Each row is a point on a landscape with many peaks, with its height.
A climber steps from a point to the highest of its 6 nearest points, and stops where none of them is higher. Distance is the straight distance between rows; heights are no part of it.
z774: [155 115 107 184 112 102  90 149 158 129 155 111  66 137 104  79 100 111
 168 123 139  93 113 121 129 143 134 179 122 124]  h=612
z367: [ 45 154 135  68 150 189 228 132  93 143  97 123 171 128 148 187 174 182
 122 119  99 161 118 139 185  97  59  76 152 120]  h=565
z808: [117 121 102 163 123 127 108 142 156 147 179 124 111 139 132 140 129 121
 146 168 109 111  78 133 148 115  99  97 182 109]  h=458
z979: [175 125 126 168 112  69  54 153 165 118 160 100  68 129 103  57  79  74
 144  94 139  92 129 121  86 146 166 190  99 135]  h=360
z753: [126 129 100 162 122 134 116 142 153 147 167 132 129 131 134 149 137 120
 128 154 106 122  78 135 148 124 105  99 179 117]  h=501
z867: [118 149 160  55 118 135 176  88  97 123  79 166 193 123 151 145 153 130
  84  95 132 175 196  86 112  84 158 127  86 101]  h=755
z249: [145 108 142 125 108 116 112 127 114 100  89 154 142  98 118 128 114 129
 127 124 184 126 189 101 101 145 188 156 102 136]  h=387
z263: [130 149 113 125 137 166 145 132 120 120 119 131 145 128 134 156 150 137
 102 131 120 138  82 145 126 142 106 104 161 125]  h=428
z514: [130 140 163  72 136 123 150  92  90 120  87 156 166 118 157 147 133 124
 105 117 146 156 161  98  96 112 154 121  91 115]  h=551
z690: [121 112 103 171 137 108  92 125 160 161 180 112  75 144 135 118 112 115
 163 173 116 101  92 132 150 113  96 103 158 117]  h=494
z111: [190 129 110 185 121  80  27 151 187 124 177 103  67 111 105  55  87  80
 164  97 133  83 115 125  86 153 162 176 100 134]  h=700
z605: [115 110 100 195 182 111  57 132 165 163 206  86  65 137 123  88 108 118
 197 175 114  91  80 153 134 140  86 102 162 127]  h=669
z282: [132 134 150  89 137 122 135 104  88 116  87 146 155 112 150 155 126 136
 108 122 148 146 155 108  89 122 153 120  96 131]  h=629
z779: [ 53 146 140  58 154 178 218 121  88 133  84 124 195 132 154 174 169 179
 101 110  99 162 149 143 189  95  86  86 139 137]  h=579
z967: [132 156 157  61  99 131 201  87  99 115  67 176 224 120 129 156 150 137
  46  63 135 184 221  84 102  66 162 138  72 111]  h=495
z538: [160 109  85 209 139 104  46 140 185 132 189  94  69 114 112  48 106 103
 199 124 128  80  98 128 124 171 139 154 129 120]  h=616
z595: [128 132 102 154 117 145 122 142 151 141 174 133 132 142 130 141 145 121
 130 152 104 111  71 145 147 129  99  94 190 116]  h=528
z390: [143 100 140 157  97  93  93 164 148 109 134 131  95 135 111 100  96  95
 133 113 151 115 165 120 110 156 172 186 117 130]  h=547
z929: [152 108 131 154 113 108 106 152 138 134 129 132 105 131 111 156 111 130
 133 134 128 121 136 131 121 129 133 132 119 154]  h=472
z627: [130 152 160  61 103 131 182  88 100 125  72 173 204 125 139 151 148 131
  82  80 132 179 199  85 110  79 159 128  73 101]  h=576
z102: [ 83 144 154  50 143 168 211 110  85 127  87 124 184 139 142 143 164 163
  97 116  98 164 150 149 174 112 104 101 122 138]  h=636
z433: [146 116 112 163 113 112 100 143 153 152 147 119  91 138 124 153 111 121
 138 149 115 118 117 127 141 117 108 118 138 134]  h=373
z161: [100 147 154  54 115 151 188  91  89 111  89 167 208 130 152 137 172 145
  85 104 122 176 167 108 130 103 152 132 105 100]  h=531
z211: [129 111 103 185 149 106  80 123 164 158 185  95  64 138 118  92 105 118
 188 174 121  92  95 133 140 125  95 111 147 126]  h=506
z667: [103 153 148  52 110 149 203  85  98 114  76 173 224 121 146 146 170 151
  64  93 124 175 189  95 134  95 155 139  98  95]  h=538
z519: [134 106 100 193 159 107  71 121 168 159 190  87  62 129 110  80 101 122
 201 172 119  88  91 144 134 140  93 114 147 136]  h=512
z492: [ 67 148 142  58 145 179 217 124  92 134  93 115 170 139 150 159 169 165
 109 115  98 156 136 153 182 114  83  88 135 138]  h=630
z630: [122 140 133 110 152 142 130 123 100 120 103 133 151 121 159 159 135 134
  95 124 130 144 122 126 103 131 132 123 130 133]  h=665
z463: [157 104  96 211 144 110  65 127 168 138 185  96  60 122 104  57 110 120
 204 144 132  86  92 142 132 159 121 142 134 126]  h=496
z103: [131 122 100 162 114 128 109 146 155 145 157 128 111 140 134 163 126 125
 127 149 110 122  98 132 139 117 109 105 165 117]  h=392
z288: [179 122  95 197 128  88  38 149 187 128 182  94  68 115 113  50  95  87
 175 101 126  80 112 122 107 166 154 167 111 127]  h=727
z402: [156 100 152 142  86  78  86 155 149 105 137 123  96 127 104  85  79  79
 127 107 153 122 177 119  92 155 188 187 104 127]  h=434
z651: [126 106  95 194 173 111  57 125 167 162 203  82  61 129 118  79 108 118
 203 176 116  91  85 154 139 143  86 104 153 133]  h=601
z721: [144 113 143 128 128 116 116 130 107 123 106 141 136 115 125 158 109 140
 113 130 152 127 147 124 101 141 154 133 108 155]  h=391
z153: [182 124 137 166 109  72  51 153 166 113 160 105  68 122  98  59  75  76
 139  99 148  98 133 125  72 141 180 194  99 128]  h=277
z398: [147  95 102 208 171 113  54 125 173 152 207  82  58 127 105  68 106 124
 219 167 119  81  85 159 130 159 106 111 148 137]  h=514
z461: [120 130 111 143 125 150 137 126 151 146 179 125 138 144 120 136 145 122
 138 167  95 110  61 162 158 134  97  80 200 122]  h=473
z126: [135 129 128 122 141 130 113 135 112 130 110 134 136 120 145 167 126 127
  98 126 132 141 127 130 107 138 125 123 130 144]  h=614
z933: [ 61 162 132  68 151 185 213 130 102 139  94 113 156 138 151 168 168 161
 117 123 105 151 120 143 180 113  67  85 143 130]  h=613
z397: [105 151 155  65 141 168 188 119  79 118  92 142 166 143 149 128 163 151
  95 123 114 161 119 135 139 119 124 120 129 122]  h=635
z26: [153 114 114 185 122 108 104 133 160 144 165 116  62 139 105 106 105 122
 167 154 124 106 107 128 146 123 112 130 132 136]  h=562
z58: [132 134 110 139 132 140 114 147 130 133 126 129 133 124 147 172 133 128
 105 127 122 131 111 131 117 132 116 113 148 136]  h=480
z329: [156 112 120 178 106 103 106 149 154 132 148 127  68 140 102 111 105 126
 157 139 133 103 120 127 136 130 124 159 120 139]  h=591
z258: [151 107 131 164 105 104 102 157 139 130 129 133  99 135 104 142 104 133
 132 139 132 123 140 133 125 133 136 150 116 150]  h=552
z910: [140  96 140 147  96  95  92 158 141 107 121 131 111 127 109 106  95 102
 123 114 162 122 182 122 107 158 185 182 114 126]  h=509
z545: [126 152 123 115 148 170 151 137 106 120 108 127 147 128 138 152 149 136
  99 123 119 141  84 142 130 143 104 115 153 129]  h=716
z853: [128 133 108 157 123 145 123 139 150 143 159 134 130 132 139 152 141 124
 124 152 110 119  72 135 142 125 105  94 180 115]  h=559
z361: [107 148 149  82 148 151 157 119  82 109  94 140 164 132 163 143 154 134
  92 116 130 159 121 122 119 125 133 131 128 116]  h=587
z771: [144 125 151 108 126 122 130 109 102 107  80 150 155  99 130 144 123 139
 120 126 173 133 164 104  90 129 161 135  90 140]  h=510
z123: [204 134 118 190 121  76  25 156 182 123 183 106  67 101  98  50  80  85
 164 101 133  83 121 125  69 144 171 177  91 140]  h=686
z108: [140  93 131 158  97 106 108 165 137 107 122 142 109 133 106 124 108 125
 132 126 153 123 163 124 117 149 164 172 118 140]  h=543
z273: [120 155 129  98 150 181 167 127  99 124 103 123 152 132 135 150 154 139
 102 128 120 144  84 148 143 143  98 106 152 129]  h=402
z150: [ 98 146 158  59 132 161 186 109  82 114  90 158 184 139 144 134 171 152
  93 113 118 168 135 129 138 112 139 127 122 117]  h=624
z963: [105 158 143  75 146 178 187 122  89 125  94 118 157 140 142 138 159 147
 104 122 111 148 108 148 157 129  96 104 136 130]  h=603
z818: [ 89 145 154  50 141 174 206 119  85 127  92 121 171 143 144 139 169 155
 103 122 104 161 131 148 168 120 102 100 131 140]  h=640
z236: [146 118 133 132 127 123 111 142 122 130 116 135 127 121 124 169 114 133
 112 131 133 131 139 132 109 134 133 129 121 154]  h=415
z347: [132 160 113 116 138 177 158 127 119 128 116 122 144 130 126 152 157 135
 107 139 115 133  79 150 141 148  91  96 160 127]  h=376
z535: [145 110 150 124 116 119 118 124  99  99  84 152 146  97 112 136 117 141
 123 123 181 128 178 107  91 142 176 146  95 142]  h=641
z760: [149 103 127 171 100 104 106 158 147 125 135 131  91 139  99 130 106 127
 143 136 137 113 136 134 129 132 139 159 120 142]  h=583
z886: [ 95 146 153  49 107 157 214  80  94 113  83 166 229 121 135 137 180 173
  73 108 116 173 179 123 149  98 148 129 106 110]  h=478
z828: [ 90 140 161  52 132 159 210 103  82 123  86 148 196 135 141 135 173 168
  92 116 101 164 153 143 170 107 126 110 120 131]  h=639
z795: [100 146 158  64 135 154 181 101  82 110  89 155 189 135 156 134 167 149
  87 113 123 173 149 116 130 108 141 128 113 103]  h=585
z127: [152 112 105 184 116 101  98 138 160 135 162 119  62 138  98  88 105 122
 175 144 130  94 110 126 134 134 121 156 122 126]  h=580
z124: [143 123 124 142 125 121 111 147 129 135 121 131 124 119 131 168 112 131
 109 130 129 130 132 134 109 129 130 125 124 152]  h=328
z871: [141 120 116 150 120 118 104 150 146 143 140 127 115 130 132 168 119 123
 120 137 115 128 119 131 130 127 116 120 141 138]  h=314
z572: [ 93 141 160  52 130 161 212  96  85 115  87 151 206 132 140 132 165 166
  83 116 111 169 157 136 160 106 131 123 114 125]  h=615
z941: [150 113 115 177 103  89  90 164 157 115 140 120  74 140 104  91 100 109
 156 113 135 104 136 124 123 144 147 185 120 125]  h=593
z660: [106 119 107 172 138 117  98 136 153 150 196 118  94 144 136 113 125 118
 161 177 103 101  62 137 147 114  92  94 191 111]  h=460
z797: [ 94 147 162  59 146 171 198 117  81 117  91 137 178 142 144 132 167 154
  93 118 108 165 123 140 153 118 121 115 126 130]  h=648
z499: [120 115 106 171 124 113 100 132 164 155 178 121  88 141 131 135 119 113
 149 161 111 105  92 124 146 113  98 105 166 118]  h=442
z94: [139  95 143 146 101 106 102 154 128 106 108 145 126 115 110 133 112 130
 133 125 165 120 173 121 102 152 182 165 113 145]  h=303
z145: [150 111 104 188 130 103  89 125 164 142 168 108  57 134 101  84 105 127
 181 156 131  93 100 131 137 131 111 139 129 129]  h=513
z473: [156 117  98 194 118  97  83 146 168 124 159 109  62 135 105  72 104 112
 175 118 138  93 114 119 132 145 134 177 119 121]  h=620
z883: [116 142 155  74 139 128 145 103  87 119  88 147 171 125 163 144 139 125
 101 114 141 156 156 102  98 114 153 123 103 117]  h=581
z468: [138  97 133 158  96  96  97 163 135 112 128 130 101 133 102 110  95 111
 134 119 153 116 167 126 112 153 169 184 116 137]  h=561
z493: [144 138 165  82 112 117 157  94  92 108  67 168 166 109 139 142 131 131
 113 101 165 155 180  82  95  89 167 132  71 120]  h=439
z39: [148 105 144 132 111 117 114 126 116  98  94 150 147 102 115 131 112 136
 128 124 183 125 180 108  97 146 180 152 102 140]  h=375
z606: [141  97 140 139  98 109 103 146 127 103 103 140 133 109 109 116 108 114
 125 121 171 124 194 108 107 155 187 166 108 138]  h=279
z305: [143 148 168  66  99 121 180  89  95 118  68 173 192 117 131 148 143 129
  95  83 145 174 201  78  99  70 164 131  62 110]  h=454
z665: [129 141 103 137 133 165 133 139 125 128 135 132 143 127 134 161 145 136
 105 138 115 132  86 142 134 133 107 109 167 124]  h=455
z864: [147  99 101 205 160 109  66 120 170 147 195  89  61 126 108  71 107 122
 207 163 127  84  84 146 132 147 105 115 143 133]  h=462
z534: [111 110  96 192 177 107  61 129 164 159 204  88  62 139 125  89 105 121
 196 177 120  89  81 145 136 132  84 104 166 132]  h=626
z307: [173 119 140 158 100  71  65 154 157 112 158 105  75 130  98  66  77  73
 134  97 147 104 144 126  75 141 179 187  96 133]  h=47
z757: [110 117 106 161 133 128 107 135 154 145 189 122 110 145 132 125 130 122
 153 174 103 106  60 142 152 121  96  98 191 110]  h=453
z81: [113 117 104 180 147 107  88 127 162 155 190 101  73 138 130 101 113 118
 173 178 114  95  82 135 143 119  86 100 168 122]  h=485
z713: [146 111 143 135 120 119 115 136 115 115 108 147 136 110 118 153 112 145
 120 135 154 131 154 129 100 140 157 135 109 159]  h=234
z84: [ 52 147 136  63 149 181 226 125  90 137  94 120 177 131 159 181 173 179
 112 117  98 163 131 144 192  98  70  82 150 133]  h=594
z243: [ 59 146 147  53 147 171 218 121  88 136  87 122 180 136 150 165 168 170
 103 120  96 165 149 144 189 101  88  91 133 137]  h=619
z117: [150 113 126 168 104  84  82 161 158 114 145 109  78 134 107  79  93  82
 142 107 142 107 142 126 112 149 160 194 118 129]  h=621
z184: [145  96 138 150 108 107 110 151 126 111 115 142 125 120 103 137 107 134
 134 133 156 122 157 129 110 147 163 161 116 147]  h=315
z761: [116 153 136  93 141 173 171 124  91 118  98 125 151 137 141 141 156 142
 100 123 122 149  91 146 138 139 105 115 143 130]  h=488
z785: [139 114 111 168 117 105 101 134 163 155 162 118  77 139 121 126 106 116
 160 160 116 106 113 126 143 117 101 117 140 128]  h=497
z658: [146 113 106 181 128 104  94 127 165 151 172 107  64 139 114 107 100 125
 172 160 123  99  99 129 141 120 105 117 135 130]  h=741
z486: [117 152 156  57 109 132 187  88  97 126  80 170 207 122 149 151 159 133
  76  84 125 179 202  89 113  84 159 133  86  96]  h=623
z893: [113 147 161  66 124 129 173  88  93 118  87 165 188 130 159 143 151 126
  92 106 133 171 171  94 113 102 152 126  92  98]  h=708
z956: [ 68 163 118  82 149 187 204 125 106 136  99 107 146 134 140 171 166 143
 120 135 106 141 104 149 180 130  59  78 152 124]  h=499
z495: [ 61 140 149  49 140 168 222 112  85 131  87 127 200 132 147 165 167 175
  93 114  98 162 161 146 188 102  96  90 127 142]  h=600
z739: [ 91 139 161  49 125 160 206  92  83 119  89 157 209 132 142 133 174 163
  83 115 109 171 161 132 154 105 146 125 113 121]  h=598
z393: [ 92 164 109  90 147 183 190 117 119 135 111 100 144 136 132 159 156 128
 120 139 112 132  94 157 169 154  61  73 157 130]  h=302
z302: [150 114 127 145 118 113 107 153 138 135 125 128 117 122 122 166 107 134
 116 135 128 123 138 134 117 133 131 128 122 154]  h=364
z83: [140 137 163  81 122 120 145  90  91 110  77 157 160 111 144 146 126 129
 119 111 159 152 169  91  91 107 162 128  79 122]  h=486
z3: [144 106 141 131 101 116 112 130 123 100  88 147 150  97 116 123 115 117
 123 117 189 125 199  98 101 151 195 160 105 135]  h=306
z133: [151 111 130 145 119 114 111 150 129 130 121 136 121 123 118 159 112 139
 119 139 135 125 142 134 115 131 141 128 122 154]  h=334
z23: [126 140 105 142 129 162 142 131 140 135 154 128 144 134 125 151 152 130
 119 145 107 123  70 150 143 139  98  90 182 124]  h=557
z216: [146 106 118 172 106 101 104 159 144 123 139 130  79 140 106 112 109 121
 154 131 141 108 130 129 131 138 142 169 119 131]  h=592
z355: [149 115 122 152 116 117 107 150 144 142 129 132 106 132 120 166 107 127
 125 137 123 124 129 135 124 132 126 124 131 145]  h=408
z837: [ 86 167 121  81 146 187 197 122 109 135 100 104 140 141 136 160 164 138
 121 132 113 140  96 155 175 141  64  77 152 129]  h=444
z465: [179 118 145 160  98  66  61 151 156 112 162 110  70 124  97  65  74  74
 134  96 155 100 139 123  72 138 186 191  92 130]  h=82
z240: [168 120  91 197 128  93  49 142 181 123 177  95  68 122 118  56 101  96
 182 108 132  79 106 122 116 160 142 172 116 120]  h=698
z116: [142 121 145 109 136 121 116 121 103 122 101 140 142 113 141 162 118 135
 108 131 149 140 144 124  96 134 142 129 107 147]  h=596
z974: [116 148 132 100 151 159 143 127  95 120 105 140 153 124 158 153 145 131
  96 122 131 150 103 134 114 132 124 126 133 124]  h=618
z917: [135 129 131 118 138 128 113 133 111 126 111 139 139 120 146 166 120 132
  98 129 134 138 133 129 102 133 134 124 121 140]  h=628
z441: [100 160 125  83 145 181 188 122 101 131  97 111 146 142 134 153 158 138
 109 131 111 142  97 150 158 140  77  91 146 135]  h=493
z387: [127 133 141 106 148 131 121 118 101 121  95 136 146 118 154 159 124 130
  99 125 145 143 142 123  99 128 145 123 114 141]  h=666
z325: [144 102 126 160  99  88  89 165 152 110 137 119  86 141 110  95  97  96
 140 110 148 112 152 122 114 150 165 186 115 126]  h=554
z759: [126 107 102 189 161 105  68 122 165 159 191  94  60 135 121  89 104 118
 189 174 117  87  87 138 138 132  91 107 150 131]  h=566
z213: [128 151 109 113 138 181 168 120 121 127 124 115 147 136 122 150 150 127
 111 138 112 128  74 159 151 152  85  89 165 135]  h=393
z291: [134 124 107 152 124 130 110 149 148 138 139 131 124 130 141 168 124 123
 112 135 116 127 108 130 134 132 116 110 156 127]  h=348
z382: [149 103 133 153 108 107 111 166 135 122 128 137 100 128 105 142 108 134
 133 132 141 120 144 136 118 133 151 154 120 146]  h=537
z624: [150 108 136 144 120 112 114 152 124 123 118 137 122 122 113 156 111 134
 120 137 140 124 146 139 113 137 147 139 115 155]  h=304
z190: [ 98 153 149  54 105 156 213  84  97 118  78 172 228 121 140 143 175 166
  64  97 122 169 182 107 138  95 154 135 101  99]  h=498
z580: [124 139 149  92 147 127 135 108  94 122  88 143 153 119 157 159 127 128
 101 120 141 147 144 115  96 125 142 126 106 129]  h=655
z994: [145 129 161  92 120 122 139  99  91 103  77 156 162 101 130 139 127 134
 119 118 179 139 172  93  90 114 171 132  79 129]  h=481
z980: [154 107  93 205 136 107  73 129 173 130 182 100  56 125 108  62 107 115
 197 140 131  84  93 129 132 150 122 153 128 123]  h=560
z324: [107 154 153  74 144 173 186 124  85 116  87 137 165 139 147 136 161 148
  95 118 114 161 114 139 143 123 121 119 131 124]  h=627
z287: [137 120 106 158 115 122 108 145 153 149 154 127 106 131 131 163 115 123
 126 143 112 123 111 129 138 123 109 110 150 132]  h=305
z333: [ 45 143 140  61 153 186 240 123  83 145  99 138 188 121 148 194 179 194
 117 116  91 166 123 146 184  84  63  75 165 130]  h=719
z887: [ 47 143 138  62 154 184 238 122  81 141  95 134 198 118 146 193 177 197
 106 110  94 166 137 147 184  87  73  79 156 129]  h=406
z85: [ 71 138 148  35 137 159 223  95  88 128  82 132 212 126 142 156 172 176
  85 113 100 164 168 146 179 100 116  95 117 139]  h=511
z992: [128 142 161  64 120 122 172  87  93 117  81 164 185 122 157 148 143 129
  94 101 132 169 187  89 105  91 159 121  82 109]  h=529
z285: [148  92 144 140  89  99  94 145 138 103 115 134 125 120 111 106  99 103
 127 112 165 126 195 109 101 160 190 175 114 138]  h=431
z793: [130 138 122 125 144 142 117 139 113 124 113 129 143 121 151 173 133 136
  99 123 129 143 117 128 108 136 125 121 138 140]  h=599
z348: [138 156 159  57  97 121 188  88  94 122  76 176 202 121 137 154 147 136
  72  72 138 180 211  73 101  73 164 134  70 106]  h=508
z586: [106 116 102 177 160 112  80 133 156 157 199 106  78 139 135 106 119 122
 176 179 114  97  71 143 139 118  89 103 177 112]  h=474
z996: [154 111 111 178 108 100 103 152 159 127 147 124  70 140 100  98 103 115
 162 132 135 100 117 124 131 135 131 164 124 128]  h=597
z480: [160 113  91 192 122  99  74 140 174 130 170 106  62 127 110  66 105 106
 181 125 136  86 104 124 130 151 134 170 121 119]  h=650
z769: [116 140 147  83 143 134 140 109  87 119  88 148 155 123 163 154 133 126
  95 119 135 156 140 110 100 124 146 123 112 119]  h=633
z714: [147 110 122 168 102  88  88 164 151 112 145 116  76 142 106  92 101  98
 144 110 140 101 144 119 121 147 153 189 116 124]  h=578
z451: [164 120 102 181 121  85  62 151 173 125 161  99  64 129 108  59  91  92
 162 100 138  85 121 122 117 154 146 187 115 120]  h=647
z948: [135 112 103 179 135 102  88 122 164 158 178 110  69 145 120 111 107 116
 173 165 116  97  94 127 147 122  95 112 146 126]  h=564
z399: [115 125 109 154 126 136 114 135 152 149 188 128 122 144 133 134 140 118
 142 164 100 109  65 151 156 123 102  88 194 113]  h=476
z590: [134 127 117 138 138 134 110 149 132 136 130 132 134 123 147 174 127 127
 109 129 122 133 116 126 124 131 123 117 143 139]  h=457
z643: [160 111  85 206 134 104  51 137 180 129 177  99  67 117 111  53 106 106
 192 123 131  81 105 125 123 162 136 167 123 121]  h=657
z800: [ 88 156 138  66 147 180 200 128  90 135  91 108 149 139 142 153 164 147
 109 123 106 152 116 147 168 128  83  92 135 133]  h=622
z635: [130 156 153  57 102 130 195  87 102 118  72 174 216 121 139 155 151 137
  63  72 128 181 213  84 108  77 162 132  75 101]  h=556
z99: [100 117 103 183 180 112  73 136 157 161 213  98  74 140 132  91 116 129
 186 179 114  90  57 147 137 119  79  97 190 119]  h=504
z541: [137 145 168  64 110 117 171  85  92 121  75 166 178 120 142 140 139 130
 104  98 141 166 187  82  97  86 160 129  73 111]  h=471
z339: [176 127 105 181 119  77  48 146 181 124 169  97  64 122 111  57  90  82
 157  97 131  88 120 127  97 153 150 177 106 128]  h=658
z472: [111 155 144  60 104 145 204  82 104 120  68 175 227 118 141 156 163 146
  52  77 129 182 210  90 119  80 157 140  90  98]  h=558
z220: [107 146 155  68 136 140 164  99  91 112  92 157 179 129 164 140 151 131
  94 110 129 167 152 103 120 109 148 127 110 107]  h=507
z640: [144  96 148 143  88  89  89 152 146 101 125 122 110 127 112  96  90  88
 125 108 156 126 183 117 100 153 188 180 115 128]  h=489
z565: [ 99 161 114  88 145 186 184 119 116 133 105 102 146 133 129 157 161 130
 119 134 107 134  87 155 162 147  64  77 155 136]  h=333
z137: [160 110  91 211 137 110  56 136 179 130 186  98  63 116 107  55 111 112
 201 132 134  79  94 130 127 162 134 158 130 119]  h=604
z717: [152 107 123 173 104 106 107 147 153 138 150 124  78 140 104 124 105 127
 153 145 126 119 117 132 138 118 123 143 125 140]  h=570
z500: [136 119 106 167 122 113 104 139 164 148 163 122  93 138 129 147 112 116
 143 150 112 112 104 122 145 117 108 110 152 126]  h=377
z255: [116 165 118  99 144 182 176 123 116 130 106 111 151 134 126 149 156 135
 113 133 112 133  86 157 157 147  79  86 156 135]  h=330
z215: [197 131 125 189 116  73  22 160 175 118 184 111  67 106  96  54  78  85
 157 101 145  84 124 123  63 134 180 187  84 135]  h=676
z173: [188 128 125 174 114  75  41 156 174 119 176 100  71 113 100  56  79  84
 150 100 142  93 120 127  73 143 168 185  93 133]  h=605
z87: [147 113 108 184 129 104  93 126 160 147 171 110  60 140 104  94 107 122
 175 154 127  97 103 131 140 128 109 137 126 133]  h=553
z599: [ 48 135 142  50 148 174 230 105  84 136  85 130 200 128 153 171 173 179
  92 107 100 160 160 145 189  97  92  92 137 142]  h=505
z469: [129 147 105 127 134 167 148 121 131 131 136 120 149 130 120 154 151 133
 116 142 111 127  74 156 144 148  93  85 173 131]  h=487
z491: [124 145 121 123 145 156 131 142 111 124 114 134 146 125 145 161 137 133
  97 124 127 142 103 133 114 136 115 115 149 132]  h=523
z661: [124 137 135 104 148 136 123 123 101 123  98 135 145 119 154 164 130 128
  99 121 136 144 132 123 105 132 138 123 123 133]  h=688
z342: [108 154 144  88 145 168 164 129  84 114  95 136 159 134 155 136 156 139
  96 118 124 155 107 134 126 129 120 128 131 122]  h=584
z476: [146 112 112 168 116 106 101 137 156 149 160 123  78 139 114 129 110 118
 155 153 120 107 110 126 142 122 108 119 134 131]  h=475
z880: [133 144 163  65 124 121 165  86  90 120  75 160 177 120 154 151 140 127
 101 101 142 163 173  91  99  96 159 125  82 113]  h=459
z156: [143 113 106 186 139 101  83 119 169 151 183 100  58 136 108  83 101 122
 189 162 123  91  95 135 137 132 104 122 134 133]  h=492
z531: [111 108  96 196 194 113  49 144 166 163 218  80  62 134 124  92 108 123
 209 184 109  82  73 160 134 145  79  98 175 134]  h=595
z904: [144 124 147 109 130 115 122 115 101 117  93 151 143 109 137 153 119 137
 115 130 156 138 152 119  87 133 152 127 102 146]  h=567
z682: [139 102 130 164 102  97 101 165 145 113 133 130  92 135 101 112 102 118
 140 122 145 113 148 126 122 144 154 185 120 135]  h=582
z675: [144 116 148 112 113 124 127 106  99 100  76 157 153  98 122 134 121 134
 128 122 187 133 181  91  93 126 180 144  85 135]  h=477
z18: [129 139 101 150 129 153 127 144 142 139 151 132 140 129 133 158 140 126
 117 150 109 124  79 140 141 133 105  96 180 118]  h=710
z257: [159 106 151 151  92  77  76 156 150 109 144 114  83 136 103  76  79  75
 128 103 149 114 160 122  81 148 186 188 103 126]  h=264
z786: [141 105 140 134 108 115 112 140 121 102 101 151 138 108 114 131 115 132
 126 127 177 125 172 114 104 148 181 163 112 144]  h=173
z854: [158 117 123 164 106  74  70 156 157 114 152 108  72 134 107  74  83  81
 143 100 142 104 143 124  97 150 165 193 109 127]  h=301
z823: [153 103 102 211 154 113  60 130 175 143 196  90  61 123 104  55 108 123
 214 153 121  85  88 144 131 158 112 124 136 133]  h=416
z754: [ 89 143 154  38 124 163 221  79  92 122  77 146 221 125 136 142 173 176
  76 113 110 163 172 137 172 101 127 109 111 129]  h=503
z36: [125 108  99 204 187 110  49 132 171 163 211  76  59 128 118  80 105 119
 207 176 111  83  82 157 133 153  84 103 160 137]  h=602
z437: [115 157 112 105 140 180 167 118 123 133 120 109 147 135 123 150 153 130
 114 142 111 126  78 159 160 156  76  79 165 134]  h=382
z679: [126 139 104 134 126 165 148 114 147 137 158 117 146 136 116 151 153 118
 128 153 100 112  71 168 162 149  86  74 188 127]  h=500
z331: [113 122 105 168 133 118  98 136 157 152 192 120 100 143 135 122 121 118
 154 173 104 102  73 133 153 112  95  99 181 111]  h=456
z224: [108 155 104 113 137 173 168 115 133 136 132 108 147 135 123 159 163 120
 126 153 106 117  77 160 167 160  71  67 171 130]  h=452
z193: [145 108 143 130 121 117 118 132 109 109  97 150 142 105 117 148 116 142
 123 130 167 127 166 119  98 138 167 141 104 153]  h=280
z283: [105 123 108 163 140 127 106 135 150 147 205 121 105 148 131 114 128 125
 164 180 104  97  54 151 154 119  89  89 205 112]  h=447
z897: [118 148 157  70 128 131 156  91  90 121  78 158 176 122 166 144 144 128
  95 110 142 164 167  96 104 103 151 123  94 108]  h=502
z501: [ 97 144 158  45 117 158 217  91  87 114  82 158 216 129 135 134 174 172
  74 110 112 170 168 130 161  99 143 122 107 119]  h=555
z516: [109 147 152  55 114 145 187  87 102 118  87 171 210 128 155 144 159 139
  80  95 122 178 185  94 123  93 156 133  94  94]  h=590
z503: [115 153 132  97 144 164 155 128  93 114 102 133 155 132 151 148 147 140
  93 126 125 153 100 132 126 132 121 120 143 126]  h=563

Call two points neighbours if one is among the 6 nearest of the other. Go from one point of each pair to the other, from neighbour to neighbour, staying as high as possible. Name the lowest point that can't be avoided.
z867 / z117 | z665
z658 / z117 | z26
z797 / z661 | z361
z545 / z797 | z503
z288 / z117 | z941
z535 / z333 | z771
z18 / z605 | z808
z117 / z605 | z211
z797 / z333 | z243

Where does a climber stop that starts at each point below?
z437 | z18
z565 | z797
z606 | z288
z133 | z288
z287 | z288
z624 | z288
